Each row is a point on a tangle of strands that fork and nearly touch. The rows are in no order.
Points whose rows are less than 46.4 apart are linked; no others are. Some points are linked to none.
miz: [ 22  -5  39 -11  -2 -12  28  14  52 -27]
Vugat: [-20  -3 -27 -22 -51  26  44 -17  34  -4]
dab: [ 50 -14  22  22  38 -64 -54  33 -48 -17]
fikib: [  6 -37  -7 -24 -51 -18 -14  23 -17  -6]
defe: [-48  19 -33  -8  63  41  -4 -36   2  48]
Ren: [ 43  10  40  -3  29 -38 -34  14  18 -28]
rovi: [-32  22 -52  -3 -52  31   1 -42  -8  16]
toz: [ 15 -38 -39  46   7 -37 -26   1 -85   1]
fakis: [-20  -2 -43 -23 -66  25  31 -22  17   5]
sim: [ -2 -36 -21 -18 -66  -7  -7  15 -28   6]
pamo: [ 21   1 -12  13  -7 -25 -33   4 -35  -4]
Pimol: [ 29 -38   5  19  -2 -45 -39  19 -63 -11]
Funi: [ -8 -15 -60  37 -22  -9 -10 -20 -76  13]
Fuve: [-16 -36 -35 -27 -76   3   7   8 -18   9]
vug: [-23   2 -12 -20 -43  31  65  -6  46  -8]
zisun: [-28  14  10  -6 -32  42  75   4  57  -7]
giget: [  1  19  46 -10 -10  31  82  51  58 -33]
nezo: [ 25 -40  12  -1 -26 -38 -35  24 -41  -6]
Kibo: [-33  23  -9 -10  70  60   8 -36  11  46]
kig: [ 12   8  51  -9  -1  14  66  43  62 -33]
Bize: [ 15  21  44  12 106 -49 -54  16  12 -12]
dul: [  0 -18 -54  46  -5 -24 -19 -11 -81   8]
Naz: [ 49 -29  39  -8   2 -52 -47  38 -16 -23]
tupap: [ 20  26  43   9  81 -43 -47   9   7 -18]
sifu: [-34  23 -36  -5 -44  33   8 -50  11  15]
pemi: [-17  31  46  -3  -9  40  82  41  69 -16]
rapom: [ -4  15  24  14 109 -48 -54  19  11  14]
zave: [ 21 -41 -22  36   6 -43 -30   8 -80  -7]
Raden: [  4  -3  -1 -20 -26   4  33  -2  41 -13]
nagop: [  6  15  65   8  18   6  25   2  61 -10]
Suz: [-57  28 -42  -2  35  41 -12 -40  -8  43]
vog: [ 14 -43   8 -11 -41 -29 -27  25 -29  -7]
lotuk: [-44  28 -23  -4 -22  46  12 -56  19  18]
pak: [-24  26  27   0 -23  44  80  21  62  -7]
suvif: [-11  -9 -57  29 -46   5 -16 -24 -67  17]
zosa: [-15   9 -53  17 -47  12 -15 -27 -42  16]
zapon: [ -4  34  22  -3  89  77  31 -14  24  57]
bime: [ 16  -4  45 -17   2   0  52  35  57 -32]
pobe: [ 32   1  40 -11  11 -24   2   4  45 -24]
bug: [-15 -23 -43 -34 -72  17  20   2   4   2]
vad: [ 49 -36  53 -21  10 -61 -40  49  -2 -26]
Zub: [ 39  18  40   7  56 -46 -44  12  10 -26]
Vakis: [-58  31 -29  -7  -5  60   5 -61  10  27]
pige: [ 43 -37  10  32  23 -60 -43  27 -67 -17]
dova: [ 37  10  42  -8  21 -29 -20   6  32 -24]
popon: [-26  22 -55   7 -45  20 -13 -38 -29  17]
bisad: [ 45  -3  26   1  18 -46 -42  20 -12 -22]
Tun: [-18  27  -1  -4  82  75  26 -30  19  57]
Mot: [-59  29 -34  -3  18  62   0 -54   2  34]

A fork is a point with three links, a tip a point with one. Leave the first point through the second and follow the links. Name the first fork or tip that comes.
bug / Fuve | Pimol
Vakis / Mot | zapon
vad / Naz | Ren

Name the points in between on the shortest way along the links from the first point to the second, in order.
Ren / miz | dova > pobe
tupap / vad | Zub > Ren > bisad > Naz
Fuve / pemi | bug > fakis > Vugat > vug > zisun > pak
sifu / Mot | lotuk > Vakis
